Each row is a point on a landscape with many valleys, with its height.
From any point a ball rolls to the lowest of the 3 points nearest to it. It stops when none of these is lower. Distance is the straight distance between rows; heights are no part of it.
zar height 76.5: [102 123 183  70 125 130 182 116 132 146 155 143 163 108 135 104 147  96
 137 137 117]
fevu height 73.6: [148 140  97 167  73 127 126 128 143  68 111 216 178 117 175 151  72  93
 143  53 131]
luvag height 34.7: [137 141 125 161 140 167 134 162 148 117  94  40  62 118 108 130 102 191
 139 171 100]
fino height 43.4: [ 80 158  70 163 149 126 126 136 133 145 141 106 150 107 170 127 158 160
 117 115 174]
gano height 36.8: [ 79 176  70 102 148 116 142 129 115 158 127 119 171 108 173 142 185 167
 104 126 148]
vabi height 23.6: [137 130 119 113 156  76 130 117  84 169 160 211 166  82  63 114 104  67
  97  47 151]
fumo height 45.5: [ 93 161 133  94 172 169 137 116 125 146 152 138 158 107 159 135 130 168
 122 130 114]
laf height 38.4: [120 126 155 122 132 160  88 112 151 139 107 102 118 114 110 112 102 126
 127 155  66]
riba height 20.9: [163  97 135 132 167  77 159 109 141 135 136 170 134 109 121 126 108  70
 165 129 137]
fekab height 78.2: [112 105 140 149 114 175  56 103 131  95  80 163 120 129  93 130  40 121
 110  92 119]
fibu height 38.7: [163 150 160  91 162 134 150 138  65 141 119 136 127 134 133 193 184 119
 135 113 168]
rel height 29.0: [129 159 126  80 165 122 123 127  55 148 103 144 131 119 161 196 155 172
 117 101 173]
tolu height 54.3: [182 107 109 129  74  92 140 125 152  91 141 155 112 148 134 124 122  87
 170 149 125]
pof height 27.6: [ 83 129  89 118 150 117 128 111 124 144 140 138 191 107 182 117 154 139
  96  90 104]
mageg height 74.5: [141 113 131 137  96 145  93 105 171  79  72 169 136 129 124 143  53  91
 121  74 113]
kudem height 19.0: [ 86 136  92 121 150 109  90 127 134 113 150 134 169 114 135 116 105 107
 120  82 143]
lodos height 64.7: [ 73  91 161 115 104 134 139 131 140 149 153 116 171 134 143 110 140  87
 153 156 107]
mip height 67.7: [137  87 109 123 118 102 190 147  86 149 158 146  96 131 173 142 195 112
 130 115 153]
Retev height 41.9: [121 160 130  87 151 164 131 157  65 140 116 114 136 110 164 184 147 188
 100 151 136]
sema height 56.8: [126 142 128 134 120 141 179 137  63 127 153 123 119 144 155 150 200 150
 128 142 160]
kize height 29.7: [139 147 183  98 125 182 133 112  73 112 135 100 169 150 150 155 192 139
 128 163 114]
fevof height 56.7: [ 95 115 197  75 169 160 133  82 135 168 135 118 140 117 124  78 103 153
 134 157 148]
lol height 56.1: [171 113  78 138 129 101 118 167 110 121 121 126  66 148  88 146 158 107
 119 142 151]
mano height 45.1: [192  77  72 164 120  88 141 158 127 114 159 135  95 139 136 145 162 101
 162 109 139]
Fezif height 68.6: [ 98 143  95 168 109 149 126 165 119 147 120  80 108 131 116 125 165 161
 127 188 133]
nes height 48.5: [ 94 162 103 128 142 127 118 112 142 139 122 107 119  91 153 133 128 164
 115 111 141]
zipi height 47.3: [120 107 148 120 123 107 119 122 138 127 140 135 102 134 117  92 142 112
 135 111 113]
Fabin height 49.6: [111 147 122 133 131 126 113 130 176 152 146 122 152 129 180 125 143 125
 100 117 158]
rotu height 45.4: [147 170 150 155 107 156 176 145  82 137 140  93 126 141 147 155 195 159
 106 191 148]
zopu height 18.9: [122 175 122 146 112 170  66 138 177 100  77 125 141 102 156 154  97 128
 104  89 125]
puz height 63.3: [106 172 112 149 136 183 141 133  91 162 119  86 120 106 131 138 137 169
 122 159 149]
mular height 13.2: [146 145  76 150 137 130  90 152 140  90  86 157 105 131 120 152 116 107
 109 109 131]
fopod height 37.8: [100 155 131 121 160 137 131 125 161 184 117 113 117 113 125 122 119 148
 138 175 119]
purem height 46.0: [113 118 125 139 126 154  93 140 136 153 107 108  86 139 140 117 137 160
 144 148 104]
Goka height 12.4: [115 152 153  89 167 125 147 111  62 145 109 151 131 136 146 116 176 169
 106  83 136]
timez height 54.4: [169 109 146 122 124 112 116 128 114 132 145 139  71 137 104  89 168 109
 170 147 158]
bivo height 24.2: [107 122 137 153 129 148  69 122 180  84  71 110 115 112 107 164  83 162
 121 133 102]
fiz height 77.1: [177  97 154 145 128 148 162 126 129 107 149 114  75 162  63  95 126 151
 117 181 101]
vavid height 46.4: [110 134 177 119 154 141  93 114 162 153 116  93 133 122 115  69  86 162
 125 150 113]
guzov height 81.9: [126 124 153  96  89 148 186 155 127 107 151  98 140 129 146  99 182 112
 129 145  95]
Zonab height 24.6: [ 78 151 175 121 153 155 149 126 148 160 140 105 116 154 155 121 122 134
 107 177 113]
tabi height 56.0: [108 100 107 118  86 106 154 120 158 131 130 150 168 136 153 128 117  81
 141 114 105]
vug height 57.9: [132 172  85 124 147 119 121 143 124 105 156  90 119 139 155 164 166 131
 132 153 141]
kif height 52.8: [124 145  90 144 139  98 113 137 158 134 142  89 103 121 141 139 147 144
 121 106 131]
Turo height 64.5: [155  67 101 143  55 101 149 108 149  66 121 166 147 149 139 146  77 111
 132  82 116]
Fafo height 34.8: [132 104 153 151 106 132 133 108 133 135 147 109 120 126 120  87 141 125
 168 162 103]
rovum height 30.3: [102 138 140 199  75 165  90 124 193 104 107  72 123 122 132 121  79 133
 127 121  77]
tikat height 48.3: [143 192 133  75 155 194  98 143  74 169  68 120 129 129 125 187 115 223
 101 133 168]
feri height 24.5: [115 138 134 101 159 132  56 111 143 158 109 143 147 121 103 118  66  91
 103 114 117]
bep height 68.4: [134 125 146 123 114 126 175 127 117 130 168 138 144 140 137 143 194 129
 117 107 126]
vama height 74.3: [127 127 138 153 101 175 168 137 124 117 122  80 115 146 112  72 161 158
 114 209 102]
rut height 84.7: [152  64 159 130  94 130  83 131 159  97 100 144 110 127  83 106  48 101
 152 135  69]
misi height 44.0: [101 140 166 156 147 149 134 178 137 171 102  48  69 113  62 134 124 164
 134 206 103]
zerum height 47.1: [115 162 105 167 162 126  82 170 143 147  69  73  92 120  94 179 122 150
 121 149 133]
fopu height 31.5: [128  87 108 179 104 139  99 160 150 102 141 107 110 134 122 114 111 105
 144 143 129]
Vovu height 54.5: [136 141 119 132 146 162 116 123 115 168 135 110  77 151 101 130 151 168
 128 168 130]
Zenav height 77.7: [100  99 127 153  74 143  84 120 199 100  95 160 125 134 122 104  76 100
 124 110 108]
nomef height 36.4: [ 62 146 148 110 155 168 148 144 156 151 154 102 187 106 155 121 144 133
 106 151 108]
fipo height 65.2: [121 148 144 135 146 136 125 128  91 143 112 156  76 121 146 144 150 155
 132 143 142]
kiz height 66.8: [141  83 183 115 131 154 158 124  91 117 136 141  79 162  87 100 169 113
 128 152 122]
rem height 55.2: [156 129  87 156 138  84 135 175 109 133 119 126  61 128 133 161 172 102
 146 144 146]
dera height 32.8: [186 105 125 140 127  71 125 145 136 150 144 159 102 144 114 113 111  83
 151 112 153]
pep height 29.8: [124 124 126 162 119 160 117 143 176 112  98  18 114 147 100 137 107 138
 145 183  75]
Mas height 69.9: [177 117  86 173  89 114 129  86 146  86 115 207 144 152 135 143  68  89
 142  55 130]
Famu height 58.0: [126 158  97 109 175  94 167 119 143 124 173 163 158  92 174 157 177 106
  99 112 169]
pon height 43.7: [165 101 122 123 113 107 106 117 125 125 138 128  90 140 109 123 111 133
 168 128 127]
Kapi height 55.5: [193  52 137 160  79  94 135 132 130  68 126 103 124 162  87  82 111 128
 157 186 106]
Das height 22.8: [107  91 181  79 174 100 136 122 125 141 142 167 170 108 124  96  80  98
 134 119 144]
bel height 24.7: [154 127 111 150 103 163 135 144 157  86 132  73 104 130 110 124 149 115
 168 180 101]
gite height 31.3: [ 79 205  66  94 168  71  92  80 127 187 120 148 198  97 125 131  78 163
  53  81 170]
Kolep height 46.6: [131 109 119 160  94 102 167 135 165 125 171 134 140 133 141 123 131 132
 159 138 132]
ruda height 45.2: [176  75 133 152 101 115 159 137 136 120 144 107 145 138 137  76 132 133
 178 171  87]
vov height 2.3: [ 94 160 195 110 107 196 129 133  84 134 130  90 131 155 122 120 148 152
 103 167 131]
gid height 25.4: [ 84 146 111 138 136 133  95 137 181 105 119 114 158 101 128 110 111 125
 135 122  92]
Vot height 65.0: [153  59 158 177  58  99 132  81 163  58 122 137 137 179 136  86  84  98
 173 114  93]
febif height 30.6: [108 109 115  91 158  73 193 136 110 174 129 180 203  87 133 100 105  65
 112  39 134]
sagep height 79.7: [143  83 148 125  92 116 195 128  65 123 187 102 125 152 115 120 189 129
 137 140 141]
Miv height 32.1: [114 187 142  79 163 132 120 117  91 170 109 121 138 102 130 154 132 209
  93 146 138]
metav height 57.8: [137 112 116 113 111  80 187 139 149 120 147 161 167 127 139 152 147 116
 148  99 113]
lozu height 55.3: [156  51 140 128  93 102 104  86 156  68 136 176 147 161 129  91  47  87
 158 123 119]
kaze height 74.6: [161 102 132 130 101 110  83  55 121  83 125 213 159 146  72 114  50  58
 119  55 154]
kasa height 16.6: [127 153 118 134 162  91 117 121 131 140 117 155 116 119  87 118 107  76
 104  78 142]
vut height 75.9: [161  85 131  95 138  75 163 115  74 163 147 175 102 124 122 139 139  88
 106  70 182]
Gesit height 88.5: [143 100 176 101 106 143 196 104  55 104 142 130 152 163 122 158 177 153
 137 122 134]
kosev height 67.6: [141  70 141 110  86 127 198 116 148 143 147 126 163 133 165 117 138 114
 182 113 108]
med height 43.5: [158  93 147 128 138  98  97 118 149  80 130 154 104 147  96 122  86  92
 152 101 142]
tuker height 30.4: [136 148 133 137 156 131  47 119 137 123  89 114 102 113  91 137  77 133
 105 134 105]
Semu height 8.0: [129 156  78 133 135 140  77 114 134  74 109 192 158 117 116 119  90 100
  90  85 128]
nol height 54.8: [111 201  99 139 160 165 132 135  89 172 142 122 124 132 175 198 164 175
 124 167 173]
gopuf height 26.1: [ 74 227 102 106 167  99  93 120 153 159 151 147 161 116 129 120  86 141
  96  95 168]
zulon height 53.9: [145 137  93 190 109 126 139 144 157 121 123 113 114 170 139 150 146 150
 145 136 160]
Mito height 64.6: [123  96 186  77 136 134 116 142 129 169 153  95  96 106 115  75 129 125
 132 134 134]
bama height 6.6: [131 128 106  77 160  81 146 135 121 142 149 158 132 105 113  82 119  68
 140 116 139]
tun height 20.0: [130 153 128  96 169  96 145 113  74 163 104 151 131 115 169 130 165 173
  90 109 138]
Ravev height 12.8: [122 169  65 140 138  98  62 135 164 120 111 166 146 126 132 166  84 114
  95  82 144]
mivu height 41.3: [138 110 113 160 138 144 107 186 138 126 111  88  55 130  67 143 138 147
 140 161 112]
Dodok height 77.5: [ 88 106 160 114 127 125 150 115 107 135 160 140 143 114 158 124 161 139
 130  84 126]
lene height 23.1: [186 167 164 111  87 173 163 136  85  81 148 103 157 145 137 159 203 140
 123 177  96]

For each start below, name the point where the ball stops.
kaze -> bama
zerum -> Semu
Mas -> bama
fevu -> bama
rovum -> Semu
laf -> Semu
Vot -> bama
